Points on a hilly landscape, in no order, each with its height.
A ball rolls from a point to the lowest of its 2 nearest points, and stops where none of them is lower. Distance is the straight distance between rows; heights are no part of it.
let (h 810): [  9  -2   0 -18  21  -9 -18 -16  -6   4  -7  -2  22 -22 -24  14   1  10
   2  -3]
ded (h 561): [ 22  21  -2  10   3  -1 -13 -12  -9   0  10  -3  -3   2  11  -3   3  -2
  -5   7]
Lopep (h 258): [ 15  24 -14   1  24   6  -9  10   9   0 -20 -14  14   2  -8  -6   7  14
  -2  -1]
Ruze (h 423): [  6 -10 -11 -13  10  -4  -4   7   1  -8 -16  -7  24   4  -1 -10  -6  -3
  -2  -7]
radeg (h 569): [ 14   8  10  10  -6 -22   1   6 -14  14  14  -1   8 -19  -3  11  -5  16
   4 -18]
nosev (h 441): [-10  -5  -4 -12 -24  15   8  19   2 -10  -6   9   9  -4  10  13  -6   4
   9   4]
Voko (h 753): [ -7 -12  28 -10 -13 -21  14  -3  -6   8  20   4   3 -18 -13   5  -8  -3
   1  -7]
nin (h 592): [ 10  -6  -3   2   0  19 -17  -3   0  -1   6  -5  -6  13  20  -1   6  -4
   1  16]
dusos (h 314): [ -4 -15  12 -18  -6  -9  10   5  -1 -15  17  27   4  11   3   2   7  -2
  18  -4]
dez (h 774): [ -6  12  -4   2 -13  -5   6   1  -8  -8  14  23 -10  12  12 -16  16  14
  15  -5]
vak (h 457): [ -3  11   1   1 -21   8   3 -15   0  -7  -3   0  -2 -13  -8  -6 -11  12
  -1  21]
Giz (h 348): [-17 -15   5 -15   2  -4  19   9  -5  -7   4  19  -4  12 -10  10   5  -7
  18   2]
lev (h 604): [ -5   1  -6 -13  -1  -2 -22  -5   2  13  -8   0   6  -7  -9   5  -8  -8
 -14 -15]
dizop (h 220): [ 15  17  -7  -9  22  -2 -13  20  -2   8 -17 -14  13   2  -8   7   2   8
  -2  -8]
zel (h 433): [  3  -2  13  12   9  -7  20  28  -1 -15  -3   4  -8  18  -8   5   7  -3
   8   5]
Suzun (h 459): [ -3  -8 -19  -4   0  10  -6 -16  -6 -15 -11   7  12   0   6  -1  -2   0
   6  11]
vuv (h 371): [ -9  19 -12   8  -2  -5  -8 -29   6   6  -7   4 -16 -14  -6  -4  -1  -1
  -7  -5]
fozam (h 437): [ -5 -20  -9  -1   5  12  -4  13  16   4 -15 -11 -13  12  15  11   1 -13
   6  -6]
Zopup (h 582): [  4   0  30 -14 -22   4  -3  -2  -2  -5  29   9  -6 -12   7  13   0  -3
   3  15]
keru (h 380): [-29 -14  -8 -10  -2   5  21  19   3  -6  -3   9  -8  12  -5   5   7  -3
   7   4]
pima (h 415): [ 14 -10  -9 -14  10 -11  11   4  -6 -13  -4  -3  28   0   2   0  -5  -1
   8  -1]
pamim (h 436): [ -8   8   9  -4 -16  -2  -1 -12  -1   7  14  14 -12 -14   9  20  -4 -14
   1 -11]
vukom (h 465): [ -6  -3   3  -2 -11   3  -7  -6 -13  -7  11  24  -4  -2   6  23   3 -12
   4  -1]
nirek (h 487): [-14  -6 -23  11  10  -1  15 -18  16  -5 -11  -6  -3   1  -5 -23   3   7
  -8   4]
Suf (h 680): [  1   8  22  -1  -3  -3  21  15  10  16  14  -1  -8  -5   2  22  -3  -9
   5 -10]
mupo (h 263): [  3  14 -14  -7  14   6 -20  11 -13  10  -9  -6   9  10   2   0   4   5
  -2  -6]
zupa (h 658): [-14   9 -21   2  15  -8   1 -16 -10   0  11   4  -8   3   1  -1  13 -15
 -12  -3]
tifu (h 401): [-15 -14 -20  -1   7   8  13  15   1 -11  -6   5  -3  13  10   7  11  -3
   8   2]
fus (h 372): [ -2  -4  -5  -3   6   4   8   1   1  -6  -7  -8   5   6 -12  -2  -5  -4
  -4  19]
deme (h 468): [ -4  -2 -24  -7  10   5  -5 -32   6 -12  -3  -1   3  -6   6  -3   1  -9
  -2  10]
pomon (h 749): [  0  13  -4  -5  -9  15   5   8   8  11  16  -8 -14   8  10   3   7   4
   2  20]
fif (h 473): [ -1   4  -7  11  13   4   8  10  -8   0   2   3  -8  24  11 -17  15  12
  15  -1]
motiz (h 769): [  8  24 -10   1  -6   3   5  12  -6  -2  18   2  -2  11  13  -2  13   7
  -2  14]
dozov (h 426): [-13  -8  10  -7 -22  10  17  19  12 -13   0  20   7  -5  13  16  -3   0
  12 -13]
golaf (h 483): [-11 -17 -10  -6  -8  -3   5  -8  -4 -17   4   5   8  11   7 -30   5  -2
  -2   5]
tukar (h 445): [ -1  -9  -3  13 -10  13  -9  -9  15  -1  -6  -6  -6   2   3 -14  -4  -2
 -11   7]
tib (h 697): [ -3  10 -16   0  14   4 -17 -19  28   4 -14  -8   3  -8 -15 -19  14   3
 -18  -6]
zat (h 609): [ 16   6   8 -18   0 -18   7  -1 -14   4  19  -7  11  -1  -3  -9   0   8
   5   9]
Dafo (h 579): [ -1   1 -12   4  -4  -2  -3 -16  25   3 -12  -4   4  -7  -4 -12  -8  -6
 -12 -15]
magiz (h 464): [ -2  -9   2   8  -6   7 -18 -12 -19 -14   1   5   1  12   8 -27   5   2
  -2   7]
zevif (h 647): [ -5   6 -14  -5  15 -10  -9 -24 -11   1   7   1  -3   6  14 -15  10 -15
  -2 -15]
dulok (h 633): [ 19   0   7 -22   0 -16  -1   2  -2  17  19 -19  14 -13  -2   1  -6  14
   5   2]
punot (h 616): [ -6   4  -3  -5  -6  -5 -25 -20 -10   5   2   3  -8  -9  -6   0  -5 -15
 -19  -4]
sebi (h 601): [ -5   8   1   1 -15  -7   4 -18   4 -11  16   2 -14 -12   2  -7   0 -17
 -16   9]
papib (h 499): [-21  -3   5   5 -25  15  12  -5   2 -16  -1  20  -3  -8   1   9  -5   2
   7   8]
lenur (h 584): [  3 -19  19  -3 -15 -15   9  29 -12  -9   6   9  16  -7  -2   8  -4  12
   9 -14]
Nopep (h 266): [ 10 -21  15  -5  -7   0  -4  25 -11 -12  -4   6   7  14   7   5  -1  -2
  13  -2]
Vaset (h 501): [  2   8   9  -8 -12   3  11  26  -7   0  13   9   5  -6   4  27   0   7
   9   1]
rure (h 456): [-11 -15  -1  10  -5  17  14   8   7 -12  -1   3 -12  11   3  -3   7   7
   6  22]
Mesu (h 558): [ 15  18   3   8  -6 -18  14  11  -9   7  13   7   6  -3   2   5   1   9
   3 -13]
Raf (h 452): [ 16   6 -13  -4  14   3  -5 -17  14  -2 -14  -5  13  -2   0  -4  -3   4
  10   1]
vebip (h 659): [  3 -18  17 -14  -9  11  -1   7   6   8  -6  -8  -2  -4   1  16 -15  -2
  14   6]
bere (h 524): [ -9   4   7  -8 -11   0  11  12   2  12  -8  -4   5 -13 -10  11 -14   5
   1  -5]
tefaf (h 630): [ -3 -14  -1  -5   3  12 -24  -9   0  -2 -19  -3   5   3 -13 -13  -6   1
  -5   7]
ved (h 450): [ -8  -4 -15  -8 -10  13   5   9  -7 -13 -14   4  11  -1   0  10  -7   7
   7  15]
Mutoz (h 573): [ -7  14 -15   3   2  -1  -8 -12 -19   6  -2  15  -8   3   4   6   6   3
  11  -5]
fet (h 502): [ 21  13   1  -6  18  -1  -5  -3 -10   5  -1 -11  10   6  -6  -4  -1   9
   9  10]
zanok (h 539): [ -3   2  -2  14  -7  11  -6  24  -7  -7   9   7  -4  14   6   3  11  -4
 -17   3]
Rado (h 369): [ 20  -1   0  15   4   5  -6  -2  -8 -15  -8   3  12   3   5   3  -4  -2
  -1   7]
gela (h 324): [ -1  -4  16  -3 -12   2   2  13   9  14   0 -14  19 -37   6  20 -18   8
  -2 -17]
nug (h 515): [  1 -13 -11  15   9   4   1   8   2  -6 -10   4   0  18  18  -6   8  -7
   6 -17]
Nafeg (h 474): [-12 -20  -7   0   1   8  -9  -7  -9  -7  -5  -4   4  15   8 -34   5   7
  -2   1]
kunim (h 721): [-21  -7 -10   1  -5  12  -7   2   7   5  -2 -10  -4  -3  -9  -3  -3 -10
 -31   8]
kup (h 338): [  5  -2  -6  -8   2  -3  19  -6  11  -3   6  -9   4  10   1 -13   0  -5
   4  16]
zepe (h 328): [ -5  10 -22   1  21  17 -10  -2   1  -3 -15 -15   8   6   1 -22  13  24
  -3   9]
nufis (h 357): [ -6 -14  -1  -3   5  -7  -3  21  -6   4 -20   1  -2  16   1   0  -2  -8
   7 -22]
tesat (h 382): [  4  -4   2 -13   5  -8 -12  20 -11  15 -14  -6   7  11  -3  -7  -5   7
   9 -18]
vubez (h 522): [  0  -6 -14  22  11  -3   9  -4  10  -2   2   3  -6  12  12  -5   9 -16
  -8 -12]
Kuvet (h 383): [-10 -14  14   2 -13  -1   5  26   5   4 -20   2  -9   8   0   4  -9  -3
  10 -18]
tivu (h 642): [ -7  -5  18 -14 -14   8  19  -5  14   2  14   8  -6  -5   6  13  -5  -5
  18   7]
tal (h 550): [  7  -5  11  -2   9 -13  -2  26  12   1 -31 -21  -5   5  -3   7  -9   2
   8 -10]
Dete (h 720): [ -9  -4  27   2 -16   0   5  20   0  -5  14  19  -5   8  -8   3   1  -3
  -3  -6]
Sib (h 387): [-13   8   6   7 -10   6  -1 -15  10  15   1   1 -15 -11  -2  14  -9 -15
  -8  -7]
Tiz (h 546): [  3   1   4   9  11   2  -7   0  -4   5 -12  -1   0  -5 -15  19 -10  -7
  -5  -2]
mapal (h 587): [ 10   5  -4  -3  12 -16  18   0  -3   4   2   0   7  14   2 -13   4   2
  15 -11]
dazu (h 640): [ 15 -22  16  -4   4 -12   1 -15   7  -3  -4  -9  15 -15 -19   1 -16   0
   0   2]
vup (h 419): [  5   2   4 -10 -17  -8  -8 -12 -13  -6  11   5   6 -14   2   4  -6  -2
  -5   8]
divi (h 537): [ -4  -7  -7  21   4  10   8   2  19   7   2  -3 -19   7  10   4   7 -10
  -8  -5]
sunoz (h 705): [ -7   4  22   5 -18   0   9  15   6   8  12  12  -4  -4   2  12  -3 -13
  -7 -19]
meb (h 557): [  3   5   2   9  -2   6   1 -25  11   6 -14   3  -7  -9  -8   7 -12   5
  12   4]
Nibi (h 469): [  7  -4  -2 -12  19  -2  -4  -9  10   6 -21  -8   8   0 -17  -4  -4   4
  10  -3]
rina (h 578): [  6  -6  19   6 -16 -13   4  23 -12   6  14   5  12 -18   2  14  -6  15
   7 -20]
Zoke (h 784): [  6   7   5  16  -1  -1  20  14  10  -6  -6   0   4  -8   1  26  -9 -11
  -3  -9]
setav (h 531): [ 19  -1  14  -5 -15  -1  14   1   3 -15  23  10  10 -12  13  16   1   8
  15   9]
piva (h 543): [-13 -11  -8  22   6  14  -6  11 -14 -10   7   9 -11  13  11  -4  23   6
 -17   6]
susa (h 347): [  8  -8  19  11  -9  -3   4  19   1   5   8 -17  16 -37   1  18 -15  19
   5  -6]
puza (h 789): [ -4  16  -3  14  -6  -5  13   3  -1  -1  -3   6   7 -15 -11  16 -10  -5
 -14  -8]
Fop (h 488): [-18  18  -3   2 -16   0  13   6   3   5  14   3 -10  -4  -2   1   2  -6
 -15   2]
Balam (h 799): [  9   7   4   7   0  -9   2 -10 -12  -1 -10   4   9  -7 -17  -3 -10  15
   5   4]
mev (h 504): [-14 -11 -25  18  26   7   3 -10   4  -4 -24  -3  -1   6   6 -14  10  11
   5 -14]
mevog (h 779): [ 11   1   8   7  11 -15  20  26   7  -9 -16 -15   1  -3  -3  24  -8  -5
   4  -2]
gerut (h 618): [  8   3   4  -8 -11  13 -17 -10   1   6  12  -4 -10  -2  10   9  -3 -10
  -2  16]
rak (h 735): [-12  -1  36  -8 -17  -7  17   9   1  -3  25  16  -2  -7 -10   6  -1  -1
   0  -1]
kab (h 438): [-15  -5   0  17  -6   9  23  14   9 -12  -2   0  -9   6  -8  -4   3   1
  -8  16]
Velot (h 462): [ -9 -11 -10  11 -15  13 -13 -17   0  -7   3   6 -15  -1  16 -12   6   2
  -7   8]
bataf (h 757): [-22 -10  -7  -4 -13   1  12   7   5 -12  20   9  -8  10   6 -19  16   1
 -14   8]
Raru (h 538): [-13  -4 -10  14   0  18   2 -18  10   2 -12   1 -15  -3  -4   7  -4   2
   5  13]
Pama (h 453): [  8   1   6   8  17   2  10  26  -9 -10   0  -1  -8  26   5  -1  14   2
  15   9]
zisu (h 434): [-14   7 -29   4  19   4   3   3  -4   4 -12  -1  -1   6   0   4   9   1
  -2  -5]
lemag (h 575): [ 19  11  -7  -1  25 -20  13  -3   5   7  -7  -8  14   1  -5  -3  -2   4
  11 -15]
Maf (h 526): [  4   5   6  -2  11   6 -12   3  13   8 -18 -12   3 -10 -25  14  -9  -2
 -12   2]
kofe (h 466): [ -6  -5  -9  -3  14   8  -5  15  10  14 -17 -15 -15  13   1   2   2  -1
   4  -1]
Fadov (h 574): [ -7   9  -7  11   9  -7  -5  -8 -17  -3   7  -1  -5  10   0 -28  11  -2
 -16  -3]
noso (h 771): [  1  -3  22 -15 -19 -15   4  -9  -4  15  19  -2  -3 -21  -2   3  -9   9
  12  -5]
buzo (h 480): [-12   9  -2 -12  -1  -4  21  20  -5   3   9  10   3  -1  -3  25   2  -5
   5  -6]
Bot (h 421): [ -3  -9  16  14 -18  12  -6   2   5  -4   2   1  -8   1  -2  -2  -9 -12
 -14   6]
bulun (h 310): [ -8   4 -15  -8   3   8 -24   2 -14   9   5  -5  -2  10   8  -9  10  -1
 -13   0]
dibim (h 734): [ -3  -8  18   6 -12   7  -1  21   1   0   8  12 -14  20  -1  -8   8   3
   3   3]
lelap (h 775): [ 10  -8   6   7  16 -25  18  20  -2 -12 -20  -9  10  -3 -12  11  -8  -1
   5 -12]
tego (h 518): [ 10   3   7  -6 -13  -1   6   3  -6   2  12   7   7 -15  10  25  -5   9
  16   1]
tavuz (h 653): [ 16   0   4 -24   4  -8  -5  -9   9   6   4 -16  18 -14 -12  -2  -8   8
  -2  10]
Zino (h 440): [ 11   4   3  -6   1   3   0  -7  21  20   4 -16  -9   4   1  -4  -7  -6
   2   4]
galup (h 803): [ 19  -7  14  10  14  -8  -9  -9 -16  -3 -13   1  13 -10 -16   7 -10  13
  13   0]
teg (h 671): [ 12  11  -2 -18  17  -8  -1 -18  13   4  -1 -14  12  -8 -21  -7  -1   1
  -6  13]
Munun (h 560): [  0   4  -6   2  15 -11   4   0  -4  -1  -2  -9  11  13  -9 -27   2  -5
 -13  -6]
vip (h 688): [ 12   9  -6   1  24   3 -11 -21  22  -2 -11 -11   9  -5 -19 -13   8  -4
 -13   4]
gipav (h 467): [-12  16  18   3 -13   4   9   0  11  22  -3  -7  -5 -19  -7   8 -16  -3
  -7 -10]
keku (h 562): [ 21  -2   3  -9  17 -16   5  10   9  10  -9 -17  13  -9  -9  10  -7  10
  11 -10]
zud (h 520): [ -3  -6  -4  21   5  -1   5  19   9  -1 -30  -7 -14  14   3  -9  -1   6
   8 -13]
bidaf (h 264): [  9 -15   1  -7  16 -11 -14  10 -17   1 -13   0  16  -1  -5  16  -6  -6
   3 -16]
Ton (h 397): [  1  -3  18   4 -19   2  -5  -4  -5   0   4   3   1 -10  -8   6 -13  -4
  -8   6]
miz (h 615): [  5 -14   9  -9  -9  -3  12  -4  12   4   7   5  -3   6   8   1  -4 -10
  16  -5]
dev (h 544): [  3  21   1   8  -6 -10  10  11  -8  -4  20  17  -2   1   2  11   8  -4
  -7  -8]
tarot (h 408): [ 13   0  -1 -13   7   0 -10  13  -5  15 -16  -7   2   7   3   8  -5  12
  22  -7]
Mipo (h 409): [-13 -11  15  -5 -21   8  11  28  16   1  -4   8  -5   5  12   8  -4  -5
  10 -18]
kiz (h 681): [-14  -3 -21   5  20  13 -10  -6  -2   9   2 -16  -9  -1   3 -10  18  14
 -29  11]
gako (h 621): [-14  -9  -6   1   5   5 -25 -11   2   5 -15  -3  -1   3 -14 -25   2   3
 -17  -5]
lagu (h 534): [ 10  -1   4  10   2  -7   8  16  11  -2 -25 -11   2   4  -6  -6 -11   8
   7  -7]
Nad (h 670): [ -5 -13  27 -13  -8  10  12  -2   7  12   6  -4  -2 -16   2  24 -13  -7
  17   4]
Buva (h 576): [ 14   8  -6   7  10   8 -16  -9  -6   2  10  -8  -4  15  22 -13  11  -3
  -1   5]
tinu (h 384): [  4   3   3  -4 -13   3  20   5  20   1   5 -14   0   3  -1 -13  -7   1
  -4  17]
laran (h 808): [ 19   4  -3 -11  20  -7 -18  -3  -9  -3 -13  -5  29 -17 -13   7   0  21
   8  -5]
pak (h 322): [-15  14  -5   6 -10  -1   4 -22  18  12   1  -5 -23 -13  -1  -6  -4  -8
 -11  -3]
bofi (h 763): [ -7  17   4   3 -16  -8   9   3  -5  -6  18  14 -16   7  -1 -19  13  11
   1   9]
Sava (h 766): [ -3  -6  16   1  -4 -25  21   7 -10   0  11   9   7  -3 -20  -1  -4  -3
  -2 -10]
veso (h 407): [ -2  -5  13   3  -4  -1  20  18   1  -8   0   0   0   8 -12   3  -4  -3
   3  11]
Dalik (h 570): [  1  -8 -10  10  -1  -1   5 -23  16  -1 -15   6  -2  -2   2  -6  -8  -5
  10 -10]
Sut (h 716): [  5  20  15  -1 -10   6  11   7  10  18  17  -5 -14  -1   6  12   0  -3
   3   6]
gim (h 772): [ 10  -3  10   9   7 -21  18  15 -13  -5  -1   4  13   1 -15   4  -5   0
   1  -8]
bibar (h 629): [  4  -7  11  -1  -1 -12   6 -25   4  -1   0  -1   2 -10 -19  -3 -13 -10
  -4   8]
fezak (h 525): [-16  -7  -2   6   9   8 -13   0 -26  -6  15  17 -12  17   4  -3  22  -3
  -4   6]
ferup (h 439): [  4   9 -10  -6  -6  -8   4  -7  -2  -1   5   3   7  -4   4   2  -3  -4
  -3  -1]
Suse (h 417): [  0  -4  -9   3   7  -1  16  -4  -2 -21  12  14   6  16  12  -8  15  -5
   9   4]
zugus (h 497): [-10  -5 -21  11  19  11  -3 -11  20   0 -27  -7  -2   0  -7 -18   7  15
  -2  -3]
dabo (h 493): [ 12  10  -1  -1   5  11 -13  -7  23  13  -9 -16  -2  -4  -6   4  -5   0
  -6   5]
Vur (h 643): [  8 -16  10 -13  -7   9 -14  -4   4   4 -10  -7   7  -2  -7  -1 -14   1
   3  11]
nadeb (h 519): [ -7  -8  -1  -5  28   1 -11  -5 -13   9  -9  -5  -3  16 -13  -5   2  -9
   4  -4]
Dofun (h 580): [ -5   0  22 -13  -4  -1  12   4   6  25   0 -17   1 -24 -13  14 -17  11
  11   0]
zabud (h 815): [  1   2   0 -18  13 -20  -6 -19 -12   9   4  -2  11 -17 -22  10  -7  -1
  -3  -2]
kozov (h 559): [ -2  14  -7   7   7   2 -14  -9 -12  10  -6   4  -6  -1 -11   9  -2   0
  -3   1]
Fata (h 516): [-14  -7   5   3  -8  17  11  -6   1  -4  -8  10 -11  -2  -5  16  -6  -1
  17  15]
fonu (h 506): [ -8   0  -9   3  20  -1   0   9   7  20  -7 -16 -11  16  -7 -17   8   1
  -7  -6]
mipez (h 542): [-11   0  -5  17  -3  12   9  21  13   1  -9  -5 -11   4   5  12   0  -9
 -11  -4]
lov (h 509): [ -7 -13 -13  15  16   8  -3   6  -4  -5 -26  -1  -8  16  12 -10   6   8
  16 -11]
Busoz (h 608): [-20  -1 -13   2  14   0 -17 -18  -1  15  -5  -7 -13   3  -7 -24  11   5
 -16  -9]
vun (h 641): [  4   0  23  -1   3  -5  16  10   6  23  -2 -10 -10  -7  -9  18 -12   2
  17  -7]
tibom (h 590): [ -3   8 -11 -17  -5  -7 -16 -20  19   8  -4  -6   3 -15  -6  -7  -5  -9
 -18 -12]
Panov (h 695): [ -8  -3 -22   5  20  16 -18   6  10  11  -9 -15  -8   4   3   2  12   1
 -23   1]
tapiv (h 360): [ -1  12  31   5 -27   2   7   0  -1  -2  16   3   1 -24   1   6 -10  -1
 -12   5]
Fir (h 325): [  2   2  24   4 -22   2   3  -6   5   1  13  -3  11 -35  10  16 -15  -6
 -11  -5]
dosev (h 345): [ 20  -7  20   9  -8   3  -4  22  -6  -1   0 -10  11 -19   4  24 -12  14
   6   3]
Dapef (h 431): [  6   8  13   0 -23   1  13  -2  18   2   4 -12   6 -14  -1  -9 -16   1
 -11   9]
gata (h 793): [ -7  15  -7  11 -16  -5   4  -5   1  -6  -9   5   9 -15 -11  -5 -11   2
 -20  -5]
Siv (h 532): [ 18  20   0 -11   8  -8 -18 -15 -12  12  10  -8   2  -6  -1   2  -1   4
   0   6]
tevub (h 638): [  4  -2  -5  -6  12 -12 -15 -25  -2   9  -1   3   1   3   3  -6  -2 -17
  -1 -19]
Kugu (h 588): [  2  14 -15   7   3   4  -8 -19 -11  -5  10  13 -12   3  22   4  13   0
  12   5]
Munil (h 476): [ 21  11   6   4  13  -2   8  18 -11   2  -1  -7   3  14  -1   3   3   9
  14  12]
Siki (h 610): [ -2 -17   0  -3  -9  15   0  -4  13  -9  15   4  -9  10  18   0   8 -12
   1  15]
sune (h 521): [-14   9  -2  20  -6  11   3  15  -2  -1   9   5 -13   3  -3  10   7  -6
 -22   7]
Napen (h 527): [-14  11  -1   4  -3   0   5  14   1 -11  23  26  -8   9   4  12  16  -6
  -7  -6]
bop (h 250): [  5 -24   7  -9   5  -8  -3  17 -19 -12 -14   4  14   5  -4  11  -5  -2
  13  -3]
Bibis (h 381): [ 14  -3   8  12  -8   1   6   8  -2 -19  11   8  10   5   4   3   0  -9
  -8   9]
Dusid (h 479): [-12  -6 -10   9  -8   3  -5 -17  -1  -2  11  13 -23   5  22 -14  18   5
   4  -4]
Sif (h 545): [  4 -10  10  -7  20  -4  -3  11 -22   4   1  -2   0  20  -8   1   3 -11
   9   3]
nodel (h 494): [  9  -4   7   1  26  -1 -12  -6  -2  11 -20  -6  -5  10 -16   1  -2   0
  16  -3]
kugap (h 790): [  8  10  12 -14 -29 -12 -10  -5  -4  12  15   1  -5 -15  12  -5  -6   8
   4  -8]
sok (h 297): [  3  23 -18  11  21  13 -13  -1   8   8 -12 -12  -2   4  -3 -10  12  16
 -10   3]
taka (h 490): [ -9  -7 -12   6   4   6   4  -5   2   6   4   5 -15  15  15 -11  14   5
  10   0]
Dum (h 568): [  1   4   4 -10   4  -3  -1  10 -23   0  14   8   4  13  -5   2   8  -2
   3  10]
fuz (h 446): [  3  16  -7  -7   1   4   3  13   4  19 -12 -10  -4   5  -2   7  -5  14
  15   2]
Tezu (h 458): [-20  11 -21  -6 -11  -6  13  -9   3   1   5   5  -5  -6   0  -3   1  -4
  -8  -1]
zilu (h 613): [ -3  -1 -17   9   8   5  -3 -20  -6 -16  10  -5  -5   2  21 -23  15   1
 -12  10]
Vodev (h 591): [-15   5 -13   9  12   0 -13 -13 -14  11   5  -6 -16   6  13 -31  19  13
 -14 -12]
Pufo (h 747): [-22  -9   7   3 -13   8   4  21   8  -5  18  16 -17  15   3 -11  17   9
  -9   1]
dilip (h 435): [  2   2   0 -13 -23  -2 -10 -15 -11  -5  -1   6   4 -10   2 -10  -8  13
   7  11]
febuk (h 298): [ 10 -10  11  -4 -14  -2  -5  -5   8   9   5  -4  12 -24   7  17 -16  -3
   0 -15]
fazug (h 603): [ -4   4 -17   5   0   7  -1 -22 -10 -21  13   9 -10   0  19  -8  17   1
   4  20]
zug (h 393): [ 11 -10   9   1 -11 -11   5  -8  -1 -19  16  13   9   2   7  -6   1 -12
  -2  -2]
dazup (h 406): [  7  -9  -4  -2   9  -7   9 -10 -12 -20   5   7  18   9   2  -9   1  -9
   4   6]
mazi (h 619): [ -2   4  20  -4 -22  14  -7  -3   7  -2  23   5 -17  -2  11   4   2  -8
  -3  15]
rud (h 289): [ -4 -13   7  -9  -5   2   2  27  -1 -14   9  22   1  18   9   8  10  -5
  11  -8]
zalo (h 359): [ 25 -10   8   5   0   6 -13  11 -12 -10  -9  -2  14  -3   6  18  -9   6
   8   7]
Gara (h 553): [ 10  -7  20 -11 -16   5  -9   4  -8  -8  21  18   0   5   9  10   4   1
  11  11]
vavum (h 796): [  4  16 -11  10  -3  -4  -9 -15 -10 -12 -14   7  13  -9 -11 -10  -6  12
  -8   3]
ret (h 481): [-12   8  -1  -1 -23   6  12 -17   6  -9   6   9 -11 -11   5  -1  -2   3
   7  15]
mudor (h 669): [ -8   5 -21   9  15   3  -6 -17   2  -1   6 -10  -9  -3   0  -5  11  -7
 -26  11]
Fim (h 405): [ -8 -11   0  -8   0  10  -2  12   7  12   1  -1 -12   8   7  20  -2 -19
   3  -5]
dotar (h 708): [-12   0 -11   6   8  12 -15  12  13  10 -14 -14  -6   0 -13   3  -1  -6
 -26  -1]
pep (h 617): [  0   0   0  -4  -6 -13   1 -31  10  -6   4  -4  -7 -11  -7 -16  -7 -14
 -12   6]
Sof (h 442): [  3   2 -14  -1  12   7 -17 -23   3  -4 -13  -2   9   3   6 -22   3   6
   3  -5]
dusab (h 346): [  2   6 -23   0   6  15  -6   7  -2 -14 -21  -6  17   5   5 -12   1  17
   1  10]
Deve (h 463): [ 16  -9  17  -2 -22   7  11   2  17  -6   5  -8  12 -13  12   4 -15  -1
   2   8]
kaz (h 503): [-15   7  -4   8  -1   3  -9  -4 -16 -12  23  26 -19   7   6   6  21  -5
  -7   6]
tenol (h 477): [-15  -2 -21   6  14  -3   3 -36  -2 -12  -4   1  -6  -5  -3 -18   6  -3
  -6   6]
podol (h 451): [ -3   1   1  -1 -22  -4 -15 -12 -19 -12   3  14  -5   1   7 -23   2   7
   1   6]
Bil (h 556): [ 15  21 -12 -20   6   0 -28 -12  -3   3   3  -9  12 -10   3   0   3   3
 -11   6]
mep (h 482): [-11   1  -4  -2  -3  -5  -7 -18 -19 -11  14  20 -12   0   1   8   8 -17
  -3   4]
begen (h 277): [  9 -14  -2  -4  -4  -3  -4   2   1   0  -8   3  11  -5   5  15 -11  -7
   7 -16]
Dip (h 432): [  7  -6  -8   1  23   4 -11  -1   5  -8 -20 -11  16  11   1 -20   2  -1
  -1 -12]
nub (h 748): [  4   6  13  14 -20  -2  -2   8  -5   1   5   9  -8  11   0 -18   1   9
  -2   0]
nek (h 589): [  6  14   0 -11   8 -16   8   0 -26  -5  12   0  13   6  -9 -11   4   4
  -1   9]
sazak (h 378): [ 12   4  -5  -9   6  -3   5 -20  19   6   9 -16  -4   4   4 -15  -1  -6
   0  13]
voze (h 548): [ 20  -3   5  -6   5 -11   8  21   8  -3 -15 -19  16  -4  -7  -2 -11  13
   5   1]
sipas (h 581): [ 10  20   2   8  -7  -8  -4 -10  -3  -7  22  -1 -15  -1   7  -8   7 -11
 -16  11]
nas (h 418): [-21  -7 -28  -4  23   7   6   7 -13   1   0   1  -2  15  11  -2  19   0
   1  -5]
beguf (h 598): [ 12  -6   6   1   0 -13   8  -5   7  11  -1   0   0  14   7 -17  -3  -2
  16 -18]
Pog (h 540): [  4   5   0  16  18  -4  -4   0   6   7 -12 -10  -3  10 -16 -17   0  -1
 -12  -4]
disu (h 455): [ -9   7 -17  -2  12  -1   9  11  -4   7  -5   4  -4   4  -3  25   2 -12
   2  -5]
Sebug (h 628): [  9  -1   9  -2  -3 -14 -18 -25  -1  10   3   2  -4 -12  -2  -1  -9 -12
  -7 -15]
fimas (h 806): [ 23  -4  -1   5  15  -8  -8   5 -10 -10 -17  -4  24 -17  -6  16  -8  20
  12  -7]
Fusir (h 358): [ -9  -8  -8  -1   6  12 -20   7  -8  14   2   1 -11  13   7  10   8 -14
  -8  -3]

Where does a ball stop that starts at each point below?
rina: pak
divi: nufis
setav: bop
Vur: dizop
zud: nufis

Call two points neighbours if one is among the 2 nearest of the other. Go from one point of each pair to the other, from neighbour to neighbour, staying as low as possible. Name the highest point that can't be avoided.
febuk, lagu: mipez
dosev, pak: piva
bop, dosev: susa
